Each row is a point on a landscape with many valleys, with its height.
From any point a ball rolls to the lowest of the 5 points nearest to it. It stops when none of these is lower. Distance is the straight distance between rows; heights are no part of it.
Q_958: [ 81 106 140 128  95 144  94  80 138 122  89 101 151 210  73 154 112 121
 149 149  84]  height 486
Q_370: [148 145 111 159 131 123 117 139 128 118 115 112 131 134 142 111 148 146
 133 149 147]  height 280
Q_770: [166 117 109 140 145 103 156 172  95 161  90 118 116 113 156 127 143 126
  94 114 141]  height 385
Q_88: [169 106 184 122 113  76 180 154  79 173 113 146 117 129 150 132 149  93
 131  99 120]  height 508
Q_788: [169 106 180 126 137  81 182 155  67 186 110 151 128 118 152 127 134  87
 130  93 130]  height 522
Q_639: [157 128 178 131 128  85 158 158  72 168 103 128 119 135 141 147 141  93
 127 110 122]  height 519
Q_549: [110 121 166 113  99 112 135  85 127 145 112 157 162 190  84 170  95 126
 195 143 107]  height 552
Q_220: [ 75 125 167 104  86  95 128  74  86 130  95 186 162 190  86 201 106 110
 211 155 109]  height 565
Q_451: [105 104 110 126 102 150 124  90 135 122  87 104 145 195  83 145 105 144
 140 155  94]  height 473
Q_341: [104 128 102 110 124 161 116 114 178  70 143 105 121 126 115 115 138 138
 115 121 114]  height 410
Q_947: [130 144 134 142 136 128 128 152 117 151 120 120 143 150 141 127 143 144
 134 172 128]  height 292
Q_358: [ 85 134  79 117 113 160  63  79 202  81 175 105 143 149 113 138  94 138
 101 112 120]  height 446
Q_913: [114 134 148 120 122 144 146 102 117 171 109 163 146 195 109 153 118 140
 170 146 110]  height 459
Q_953: [133 141 154 133 143 115 148 148 101 184 115 139 130 145 153 144 139 123
 140 129 103]  height 485
Q_11: [ 74 147 185 100  86  98 117  69  93 120 105 167 167 219  77 175 117 101
 212 147 106]  height 640
Q_498: [175 127 108 150 147 155 121 165 183  99 178 128 122  34 127  73 101 159
  76 116 178]  height 361
Q_111: [ 83 131 165 110 120  94 178 117  78 168 121 172 112 146 128 190 131 112
 171 124 104]  height 495
Q_323: [176 110  86 149 169 121 152 179 109 159 119 118  84  71 159 116 152 153
  81 103 143]  height 311
Q_766: [171 114 139 156 137 112 141 165  90 175  96 109 115 108 147 132 135 123
 104 125 132]  height 458
Q_432: [164 108 104 162 155 111 162 163  85 143 120 109  97 100 159 130 149 153
  93 125 150]  height 238
Q_287: [ 92 119 170 108  92 119 119  80 125 128  98 157 174 212  79 172 103 101
 190 149  82]  height 597
Q_286: [159 132 133 143 134 108 149 156  85 168 109 113 115 114 147 135 145 130
 129 133 128]  height 467
Q_262: [ 80 107  87 134 111 141  95  68 160  85 122  90 126 163  90 159 105 135
 132 141 102]  height 704
Q_482: [165 119 106 146 138 103 134 152 103 151 106 109 112 106 145 122 158 133
 104 124 146]  height 226
Q_792: [172 133 103 150 152 141 126 156 150 118 166 144 100  49 160  91 131 148
  86 111 172]  height 294
Q_469: [134 109 192 116 135  54 193 151  35 154 105 164 122 135 131 135 149  87
 152 104 139]  height 533
Q_90: [174 118 100 140 139 131 107 136 155 102 156 126 114  67 153  93 123 139
 112 122 173]  height 235
Q_877: [112 118 154 108  97 116 141  79 122 150 111 157 164 198  97 164  97 114
 168 148 109]  height 497
Q_320: [178 119  81 139 149 135 132 154 148 119 151 126 101  65 161 105 127 164
  96 121 170]  height 243
Q_144: [101 143 180 109 133 108 156 127  92 182 120 150 126 156 150 156 138 118
 162 118  97]  height 470
Q_472: [122 147 144 113 129 137 144 123 111 162 127 149 149 174 120 132 123 146
 152 153 114]  height 449
Q_140: [ 93 129 170 109  98 109 127  87  99 152 119 180 165 194  99 172  92 117
 194 145 103]  height 554
Q_995: [176 122  87 138 149 113 126 140 117 127 135 123 107  83 155 126 138 143
 105 128 161]  height 202
Q_328: [114 146 118 127 121 159  77 121 194  70 166 101 115  92 133  97 119 113
 104 121 114]  height 125
Q_688: [125 136 125 127 128 171  76 145 186  74 157 103 129  88 133  89 113 124
  96 104 127]  height 105
Q_141: [ 89 164  97 157 123 181  53 154 220  82 174  70 143  89 130  91 108 111
  77 107 146]  height 155
Q_439: [100 141 156 104 121 101 153 102 101 175 129 170 143 156 111 177 110 132
 170 146 108]  height 472
Q_377: [ 78 145  93 109 113 175  58 113 218  94 184 111 133 118 117 119  94 143
  86 115 127]  height 239
Q_517: [188 118 121 133 147 144 120 154 164 111 188 132 124  43 142  89 126 153
  80 118 170]  height 289
Q_109: [180 125 122 135 134 148  93 148 173  86 157 114 133  60 131  93 110 139
  88 111 160]  height 167
Q_916: [163 121  89 169 143 108 125 144 103 149 117 120 121 111 155 120 162 140
 114 138 145]  height 80
Q_225: [ 95 129 151 120  86 125 103  87 141 135  93 117 164 207  79 151 110 108
 172 143  75]  height 499
Q_198: [164 125 108 127 124 143 101 131 168  74 149 122 129 102 139  93 135 130
 128 132 153]  height 227
Q_139: [ 92 116 119 125 108 146 109  86 143 117  92 101 154 195  75 144 107 112
 142 161  87]  height 481
Q_629: [ 83 138 165  97 120  90 161  89  73 168 116 177 122 165 110 185 123 120
 183 129 107]  height 494
Q_407: [171 106 112 152 147 119 166 179  92 154  88 127  96 108 154 116 153 133
  88 107 144]  height 296
Q_964: [103 154 112 129 116 174  69 130 211  83 165  91 136 107 122  96 117 122
  96 116 123]  height 124
Q_300: [156 119 184 116 120  91 169 148  73 177 117 140 122 129 162 150 151 102
 141  99 113]  height 492
Q_633: [167 156 111 156 165 167 124 173 174 113 177 138 104  27 173  69 128 151
  68 113 188]  height 295
Q_456: [132 148 180 111 134 102 158 140  81 186 125 137 121 151 154 156 148 109
 145 116 115]  height 479
Q_810: [109 122 137 113 124 145 147 104 127 146 107 132 155 186  84 137  97 151
 154 153 110]  height 448
Q_674: [102 107  87 140 112 145 115  81 156 101 123  89 128 157  90 149 115 138
 128 129  94]  height 723
Q_234: [ 72 165  83 137 129 184  47 149 212  89 183  91 180 109 121  91 100 122
  85 127 145]  height 203
Q_443: [ 85 127 198  95 127  67 208 126  34 148  90 157 102 154 125 147 165  90
 166 114 132]  height 527
Q_369: [164 114  99 138 137 116 107 133 142  87 143 128 118  89 145 110 139 134
 127 147 167]  height 229
Q_181: [124 140 113 130 132 143 119 125 146  94 122 111 123 138 124  92 158 152
 148 149 136]  height 375
Q_976: [100 111 172 110  88 142 119  79 129 127  92 138 162 200  69 156  98 100
 192 145  86]  height 537
Q_700: [ 57 142 154 106 119  86 163  92  59 164 108 181 134 145 116 212 122 118
 176 123 105]  height 521
Q_24: [ 82 141 173 107 127  89 179 122  62 165 113 161 108 150 141 184 150  98
 163 100 108]  height 487
Q_573: [127 137 116 111 139 151 142 124 131 114 123 115 132 161 124 114 134 154
 139 165 135]  height 332
Q_206: [168 122 116 171 130 176  97 156 195  88 144 100 145  57 128  77 114 132
  74  99 153]  height 186
Q_301: [102 101 202 112 135  35 204 137  13 150 104 159 100 144 134 138 155  94
 143 132 162]  height 568
Q_565: [150 132 123 137 111 166  88 130 181  75 158 106 131  61 133  81 115 119
  94 119 139]  height 113
Q_743: [120 149 159 115 140 122 137 143  92 164 118 150 133 158 137 144 141 135
 148 137 112]  height 464
Q_750: [113 116 114 125 127 161 139 108 135 105 119  98 137 176 104 106 130 161
 141 148 111]  height 480
Q_367: [115 125 123 126 140 151 135 118 127 130 117 123 159 161 106 125 127 144
 155 163 126]  height 423
Q_712: [ 95 155 101 127 129 184  53 141 214  84 172  98 151  89 131  94 105 134
  86 111 137]  height 140
Q_381: [104 145 160 106 138 106 146 119  98 178 135 164 149 168 125 163 115 136
 156 142 122]  height 460
Q_394: [130 144 105 159 118 162  74 154 196  74 151  89 140  83 127  94 117 113
  80 106 146]  height 70
Q_903: [150 134 108 130 127 133 117 138 135  86 145 113 129 110 142 101 159 134
 125 153 150]  height 179
Q_458: [ 96 142 108 119 115 171  88 110 193  72 151 103 119 112 116 117 132 129
  97 108 114]  height 254
Q_420: [185 151 107 148 160 159 112 179 162 131 172 132  78  26 179  83 137 145
  72 113 179]  height 204
Q_843: [180 102 119 128 150 111 178 179  84 185  99 114 103 112 153 113 140 131
  88  86 141]  height 428
Q_548: [ 82 102  72 106 110 160  86  84 187  85 158  99 127 133 102 123 103 130
 126 119 108]  height 321
Q_428: [116 128  94 118 131 152 141 111 139 102 117 110 123 144 113 108 132 135
 136 138 127]  height 569
Q_931: [101 136 190 107 127  82 163 131  64 163 119 153 123 148 158 162 155  89
 164 111  96]  height 478
Q_335: [ 69 128 161 111 116  84 153  88  58 154 106 173 141 167  98 205 125 104
 187 139 113]  height 516
Q_605: [114 115 145 123 107 138 134  84 124 151  94 142 164 198  71 149  87 127
 157 166  99]  height 471
Q_7: [171 118 145 143 140 109 155 169  80 182 107 127 124 128 148 136 151 116
 109 106 120]  height 577
Q_791: [174 138  97 143 160 142 128 160 144 136 167 154  98  51 176 103 139 147
  90 107 168]  height 288
Q_78: [144 141 120 149 149 117 118 134 102 150 109 111 130 131 153 126 155 139
 118 157 142]  height 329
Q_54: [ 91 129  89 114 117 162 101  97 179  80 133 112 126 143 113 130 110 148
 124 138  97]  height 848
Q_366: [145 129 115 177 133 171  78 144 189  76 165 101 145  64 114  78 107  99
  77 104 161]  height 141
Q_293: [ 96 127  78 122 112 145 108 106 190  76 149 114 118 127 114 114 124 142
 118 139 103]  height 715
Q_120: [ 69 119 182  89 123  67 207 121  44 148 105 166  98 152 144 158 156  93
 163  97 114]  height 507
Q_593: [113 112 137 104 120 150 134 104 131 153 107 134 163 196  87 140  94 143
 154 154 102]  height 454
Q_996: [192 118 110 138 135 122 104 135 150  92 164 122 117  77 140  98 128 125
 112 140 150]  height 228
Q_208: [182 119  95 152 162 129 148 176 126 128 150 140  76  41 186  98 144 144
  79  94 165]  height 287
Q_156: [157 118 101 148 135 117 104 130 139  93 131 118 116 118 138 108 142 150
 138 156 142]  height 251
Q_994: [142 146 120 131 134 133 123 145 134 126 115 117 137 145 133 105 143 141
 141 159 137]  height 54
Q_227: [178 136  84 130 161 124 124 155 135 139 147 125  96  60 163 112 143 151
  93 117 157]  height 236
Q_887: [113 120  96 122 130 155 116 103 156  72 119 119 117 138 122 115 141 143
 134 137 107]  height 78
Q_949: [182 119  79 137 154 111 154 168 115 147 117 114  72  69 177 108 163 132
  79  96 151]  height 339

Where does a ball stop that starts at each point below?
Q_469: Q_994
Q_358: Q_394
Q_792: Q_394
Q_629: Q_994
Q_335: Q_994
Q_877: Q_994

Call two points neighbours if one is among the 5 nearest of the other. Go from one point of each pair to the other, from neighbour to neighbour, staying as low as possible. Name the highest point that can't be avoided.
Q_394 and Q_994: Q_370
Q_420 and Q_887: Q_181
Q_394 and Q_420: Q_208
Q_394 and Q_916: Q_369
Q_394 and Q_903: Q_996
